Each row is a point on a landscape with many valleys, with its height.
From any point a ball rolls to the lowest of the 2 points nearest to it. It stops when none of these is lower. Distance is the straight distance between rows; heights are no part of it.
Z844: [-13 -21   4  -7   4  20  -4  -2  23   4   2 -15   8 -54  23  -1 -14   6
  11 -17]  (h 5.27)
Z272: [  2   3  -5  19  -8 -26  12   4  -9  -1 -21   7 -21  38 -12  12 -27  -9
  -8   4]  (h 3.08)
Z851: [-17  20 -36  22   3 -40  22  12  13 -34  17  31   2  56 -26 -39 -19 -16
   1  -5]  (h 1.87)
Z996: [ 15 -22 -18  -7 -19 -27   2 -17 -21 -21  -2  25 -17  29   1 -23 -19  -5
  -2  29]  (h 3.75)
Z293: [ 18  32   4   6   8 -15   6  17  -7  19 -29   0  15  18  -5  -5   6 -16
  -1  18]  (h 3.14)
Z621: [ 33  19  21   4   2 -18  -6  15 -15  32 -26 -15   3  -8   0  -9   4  -8
  13  30]  (h 2.54)
Z277: [-14 -10   2  29   5 -15   8  24   4  14  -4 -13 -20  13 -10  18 -51  -8
  -2 -29]  (h 4.33)
Z409: [  0 -27  31 -12  -6  -9  16 -21  12  -1 -32  -9 -15 -33 -12  20  -8 -11
  18  12]  (h 4.31)
Z586: [ -3  17 -10   1  -2   1  -3  20  -9  -2   6  -7  18 -15  34  -4  20  17
  -6 -22]  (h 6.93)
Z114: [ 16   6  29   0   6  -1  -8   7  -1  35 -25 -23   3 -30   6  14   3 -10
   8  12]  (h 3.18)
Z849: [-26  14 -13  22  42   8 -16  19  30   1  45  17  -3  50 -48  -2   0 -10
  14 -35]  (h 6.61)
Z265: [-22  25 -33  16  19 -16  13  21  12 -23  17  26   5  52 -24 -18   8 -10
   1 -18]  (h 1.32)
Z761: [-25 -37   1  -4   1  18   3  -9  25  -6   1 -10 -13 -36   5  22 -21   9
   4 -31]  (h 4.78)
Z19: [  2 -25   8  16  -8 -17   6 -20 -33   6 -18   2 -32  32  -5  23 -31  -7
 -13  22]  (h 3.53)
Z229: [  6 -43  -2 -11   9  21  -7 -23  -3   9 -16  15 -20  -7   0  14  11  -6
  16  20]  (h 4.94)
Z686: [ -9   1 -18  16  19   1   3  15  42   0  -1  18   5   9 -17 -20 -10 -20
  20  -3]  (h 6.37)
Z298: [  2 -10  43 -12  -2   1  12  -5   2  17 -30 -34  -3 -50   5  23  -9  -8
   8   3]  (h 3.78)
Z947: [ 18 -32  26  -2 -17 -19   6 -34 -45   3 -22   0 -33  17   2  15 -14  -2
  -2  42]  (h 3.94)
Z237: [-12  -9   5  23  16   5  -3  11  22  10  -5  -4 -22  21 -35  26 -36 -12
  -2 -24]  (h 4.63)
Z195: [-37  17 -22  -3 -13  23   6  -1  28 -26  38  -9  26 -22  24  -5   2  28
 -14 -43]  (h 2.36)
Z716: [  6 -18  -3  -1  -5 -19   6  14  21  -7 -11   6   2 -27   8 -28 -11  -2
  27   2]  (h 8.46)
Z667: [-12  -1  -8   6   6  45  -7 -13 -12   5  12  10  -8  32  -7  47  29  13
 -36 -21]  (h 2.71)
Z925: [ 23 -33  10 -13   7  -1 -23   2  -3  17  -6   3  -7 -35  19 -25  -1   1
  38  31]  (h 6.22)
Z299: [ -6  10 -22  38   1 -39  10  17  19 -17   6  14   2  39  -4 -37 -39 -16
   5  -1]  (h 2.34)
Z543: [-14 -46  17   2  -1  11   3  -6   1   1  -9 -15 -28 -25   3  34 -30   2
   5 -19]  (h 4.36)
Z68: [ -5  37  -8   5  32  33  -5  -1  15  20 -11   7  20  20 -11  20  29 -16
 -12   1]  (h 4.48)
Z574: [  3  -6  12  -4 -13   6   5   6 -25   5  -2 -19   9 -29  35  18  10  25
 -16 -19]  (h 6.65)
Z820: [ 21   9  22   1 -17 -52  13   6   6  -5 -33 -11  -6 -15 -12 -16 -25 -12
  17  17]  (h 8.29)
Z98: [ -2  14 -15  29  33   5 -12  29  -4  33  -2  -3   9  22  10   4  -8 -15
   3  -4]  (h 5.02)
Z77: [-12   8 -13  12  24  19 -17   3   1   7  23  26 -28  64 -58  26  -6 -12
  -9 -18]  (h 6.15)
Z903: [ 46  15  19 -13 -17 -38 -15  -3 -26  -3  -6  -2  -2   9 -14 -37  -6 -16
   5  61]  (h 2.25)
Z702: [  3  12  25 -14 -12  12  12 -20 -13   3 -22 -16   4 -15   4  34  33  12
 -21  -1]  (h 6.71)
Z706: [-12 -13  11  23   3  -6  15  28 -10  16  -6 -26 -12 -10  12  24 -34   1
 -15 -36]  (h 3.99)
Z832: [ 21  24 -28  -1   8 -20   4   8  -9  -6   4  28  17  37  -3 -52  14 -21
  10  33]  (h 1.51)
Z557: [ 33  17   1 -35 -24 -21   1  15 -41 -12  -5  11   5   4   1 -20  54  12
  -8  23]  (h 7.42)
Z339: [  8 -10   6  12  -3 -32  10   6  33   0 -22   3  -3 -10 -15 -25 -41 -21
  27  15]  (h 8.45)
Z26: [-15 -15  47 -29 -18  20   1 -12  -9   3  15 -39  18 -84  38   4 -12  25
  -2  -9]  (h 7.25)
Z503: [ -1  28 -12  23   2 -32  16  37   7  -4  -6  -1  22  11   9 -24  -1  -6
   7 -19]  (h 4.56)
Z219: [-22  10  -5   3  20  33 -16  -9  15  -3  32  15 -19  39 -51  40   7   0
 -14 -43]  (h 5.80)
Z913: [ 13 -13  -4  18  20   2 -12  11  -7  35 -11  -2  -4  11  12   3 -22 -14
  10  19]  (h 5.49)
Z733: [ 27  -2 -19 -13 -23 -36   1 -20 -12 -31   6  26  -4  22  -7 -53 -16 -18
   1  47]  (h 3.27)
Z73: [  7  17 -30   2   1 -12   2  27 -12  -8   9  14  21   9  30 -29  33  11
   7  -9]  (h 7.17)
Z910: [-14  13  16  -1 -11  -9  27  -6  12 -12 -29 -10  -7  -4 -18  39   5   3
 -19 -29]  (h 3.13)
Z789: [-11   4 -11   1  -2   5  12  -9   7 -11 -14  13 -11  21 -20  31   9  -3
 -12 -16]  (h 2.50)
Z547: [  4  31  10 -33 -24  16   5 -25  19 -17 -11  -8  25 -34  -5   9  46  13
 -13   3]  (h 7.19)
Z961: [-38  19 -17  23  29  13 -12  19  39  -6  49   0  12  20 -26  -1   5   3
   1 -55]  (h 6.85)
Z676: [-19  27  11   8  12  46  -8 -13  26  22   3 -24  21 -14   3  36  -4   2
 -21 -13]  (h 5.61)
Z332: [-26   3 -23   1   0  18  -1   3  10 -18  30   1   6   6   7  17  15  25
 -19 -43]  (h 3.12)
Z454: [ 11 -10 -31 -17   3   8  -4  -1  13 -15   1  31   6  -2   5 -24  28  -6
  20  12]  (h 3.33)
Z918: [ 15 -24  50 -11 -19 -31  10  -3 -35   5 -21 -25 -25 -34   3  11 -10   3
  20  22]  (h 7.95)
Z571: [-10  11  13  12 -12 -14  26  18   0   1 -18 -22   0 -13   8  29 -13   5
 -22 -36]  (h 3.58)
Z467: [ 16  -2 -24   1   3 -17   0  14  23 -14   6  32  13  -3   3 -60  15 -11
  33  18]  (h 2.64)
Z38: [-11  -7  -9  18  28  23  -8  15  54  13   3   3   9 -12 -10  -4 -18 -21
  17  -7]  (h 6.11)
Z126: [-23   3 -18  10  15   3   6   6  47 -17   5  16  -2  17 -42   4  -5  -9
   7 -32]  (h 6.05)
Z484: [ -6  11 -13  31   0 -31   3  11   7  -2  -4   7 -10  45 -18  -9 -46 -18
  -3  -2]  (h 2.72)
Z103: [ -8  -2  29  -3 -10  24   5 -19 -24  11  -3 -28   9 -33  29  34  16  26
 -28 -13]  (h 6.38)
Z755: [-19  25 -15  36  33  -3   3  36  23  16   8  -7  15  24  -7   0 -13 -14
   3 -31]  (h 4.55)
Z107: [-28 -10   3   1   2  43 -14 -24  28  -3  30  -6 -18  11 -36  49  -5  13
 -21 -47]  (h 5.36)
Z335: [ 22  10   4 -17 -18 -15  14  -6 -25  -6 -20  10  -4  10  -1   4  29   4
  -9  19]  (h 7.21)
Z726: [-13  -6  -8  -6   1  46 -10 -26  -6   3   9   0   1   2  11  35  31  19
 -27 -13]  (h 3.51)
Z508: [ -1  -6 -24  -7   1  -1  -3  19  23 -24  17  16  22 -30  30 -48  21  13
  24 -17]  (h 2.33)
Z577: [ 11  -3  38 -24 -13   9 -18  13 -30   8   8 -32  13 -66  28  -8  28  29
   6   3]  (h 6.79)
Z205: [ 27 -27   3   2   7  -8 -20  -5 -18  19  -6   1 -16  -7  18 -17 -18  -8
  26  38]  (h 5.91)
Z561: [-37  26 -17  18  25  31  -8  14  38   3  38 -14  30  -2  -3   4  -1  -1
  -6 -36]  (h 7.10)
Z290: [  5  -5 -16 -28  -1  28  -7 -20  13 -12   1  23   8 -12   7  -4  44   4
   3  10]  (h 3.97)
Z790: [-15   2 -22  20  31   9 -15  12   8  10  28  21 -12  56 -36   2 -13 -13
   5 -16]  (h 6.40)
Z437: [ 26  20  -1   6   7 -11  -2 -16 -31  16 -21  10  -5  48 -15  -3 -13 -28
 -17  47]  (h 1.73)
Z685: [-10  -8  -7  -5  -1  28   7 -21  -4  -8  -5  21 -22  35 -31  40  25   3
 -24 -13]  (h 1.75)
Z317: [ -3 -46  46 -12 -16 -19  12  -5 -37  -6 -11 -25 -20 -49  23  10 -11  15
  22  -2]  (h 7.78)
Z345: [ 46  10   1 -15 -23 -37 -19 -20 -31 -20  10  11   0   8  -8 -61 -12 -22
  -4  67]  (h 2.73)
Z926: [ 22 -18  48 -22 -26 -49   0   7 -28  -8 -17 -22 -17 -33 -10 -14  -8   3
  27  37]  (h 8.07)
Z415: [ 18  19 -15 -26 -14 -10   8  15 -20 -16   6  18  17   3  13 -29  53  14
   3   6]  (h 7.35)
Z690: [  4   4 -12 -18   3  40  -5 -27  -3  -4  -2  19   3   6   2  20  48   5
 -18   4]  (h 4.27)
Z752: [ 25   5 -22   9  -9 -34  -2  21 -35  -3   9  11   6  23  31 -40  -3   8
   3  18]  (h 5.51)
Z531: [ 10   2  21   9   9  11   5 -11 -24  27 -40  -4 -10  14  -7  39  15  -9
 -14  12]  (h 3.32)
Z645: [ 22 -18  26 -24  -2  -3 -17  11 -19   9  -4 -12  -3 -44  14 -11  21  12
  23  19]  (h 6.52)
Z406: [ 14 -39  22  -6  -7   4   2 -27 -37   8 -18   3 -24  -2   7  22  14   3
   8  24]  (h 4.39)
Z885: [ -4 -37 -14  -8   7  18  -5 -17  14  -5  -1  25 -26  12 -14  13   2  -5
   8   5]  (h 5.38)
Z801: [-22   4 -26  -8  -7   6   4   5  32 -32  30   3  26 -33  27 -25  10  21
   6 -33]  (h 1.63)
Z452: [ 19  -1   6   2  14  10   0 -18 -16  27 -30  11 -16  33 -13  21   0 -16
  -6  37]  (h 2.61)
Z244: [-25 -14 -19   0  -5  41  -8 -13  -5  -6  31  -5   0   0  23  25  17  31
 -26 -31]  (h 3.71)
Z148: [ -2 -18 -33  24  -2 -20 -10   6 -24  -6  22  15 -20  58   8  -8 -34   2
  -9   1]  (h 4.90)
Z303: [ 38  24 -16 -14  -3 -16  -7   4 -35   4  -1  21  13  30   0 -44  17 -17
  -2  48]  (h 1.70)
Z866: [ 30  -5   2  -5 -14 -34 -10  29 -44  -1   0  -1  -3  -9  35 -34   1  16
  14  15]  (h 5.75)
Z950: [  2 -41 -21  16 -14 -29  -9 -21 -13 -23  12  16 -30  23  12 -22 -56  -2
   3  18]  (h 4.21)
Z492: [-16 -45  50 -25 -13  10  15 -20 -25  -9  -1 -30  -5 -74  25  23 -13  20
   6 -12]  (h 7.55)
Z659: [-40  29 -23   5  16  52 -21 -13  27   6  56 -13  27  14   2  20   8  15
 -20 -30]  (h 7.43)
Z911: [ 35   8 -12 -13  -8  -7  -3 -23 -45   2  -3  20  -5  38  -6 -26  -1 -21
 -12  60]  (h 0.67)
Z386: [ -5  -6  61 -35 -19  14 -17   2 -21  -1  19 -46  15 -88  22  -6  11  32
   2   8]  (h 7.01)
Z654: [-32  24   7 -17 -17  36   9 -24  43   1  25 -32  32 -46  17   6 -23  22
 -22 -10]  (h 6.60)
Z238: [-23 -16   3   9   6  23  -4  -4  25   4   7  -7 -20   6 -33  44 -18   0
  -8 -38]  (h 4.99)
Z898: [ 39  -3  18 -22 -11 -19 -11 -15 -39  10 -15   5 -16  15 -10 -17   8 -13
   4  64]  (h 1.68)
Z20: [-17  -5  -8   3  15  25  -6   5  48   6   9 -10  16 -33   5  -5 -10  -5
   8 -19]  (h 5.72)
Z213: [-16  25  -8  20  12  -6  12  24  24   3  -3 -11  20   0   1   1  -7  -6
  -5 -34]  (h 4.16)
Z141: [  6  18   6 -26 -23   1  15 -14  -1 -19 -13   2   9 -10  -1  10  43   9
 -12  -6]  (h 6.98)
Z104: [ 12   2   6  -9 -23 -35   8  25   1 -18  -6  -2   5 -30  14 -36   6   9
  19  -9]  (h 8.30)
Z490: [ 26   0  23 -12 -25 -48   0  20 -13  -7 -19 -12  -6 -25  -2 -28  -1   4
  24  24]  (h 8.18)
Z519: [-11 -24 -19   1   5  -5   4  -5  32 -20  -1  25 -23  23 -35   4 -22  -9
  12 -13]  (h 5.77)
Z60: [-12  25   1  -4  17  42  -9 -19  33  16  -8  -2  18  -9 -10  31  18  -9
 -10  -5]  (h 5.14)
Z131: [  9   8 -32  17   1 -19   2  16 -28  -4   5  16  -1  44  15 -12   1   0
  -5   1]  (h 5.22)
Z846: [-28  28  -1   0   9  30   5   2  52   8  22 -29  38 -44  15  -7 -20   1
 -11 -24]  (h 6.18)
Z179: [ 13  43  -3   4  17   5  11   3  -7  17 -26  11  10  37 -16  15  24 -18
 -12  11]  (h 3.74)
Z636: [-12  14  20  10   3  35   3 -13  -1  25  -5 -36  10 -15   7  45   3   7
 -32 -20]  (h 5.98)
Z967: [ -3 -37 -20  13  -8 -19  -4   4 -21  -4   4   8 -24  19  21  -4 -34   9
   3  -5]  (h 4.58)
Z162: [ -6  27 -30  14  23 -14  11  22   9  -5   7  27  21  39  -2 -32  17 -17
   9   5]  (h 0.52)
Z31: [-20  10  13 -21 -16  46  -5 -39  21   5  19 -29  27 -49  24  10  -1  26
 -17   8]  (h 6.97)
Z890: [ -7 -38   9  10  -4  -7   8 -12 -14   7 -16  -3 -34   7  -3  31 -28  -1
   1  -1]  (h 3.92)
Z647: [ -1  10  19 -26 -15  30  -9 -30   9   1   7 -18  20 -47  15   8  31  22
  -8   9]  (h 7.29)
Z707: [ 27  15 -20  -2   1 -29   2  21  -4 -13   9  25  18  11   9 -69  21  -6
  27  28]  (h 2.15)

For each start below, name the point where the ball stops.
Z272: Z162
Z636: Z621
Z339: Z213
Z866: Z911
Z647: Z19
Z961: Z685
Z686: Z19
Z38: Z19
Z492: Z213
Z238: Z685
Z716: Z213
Z996: Z911
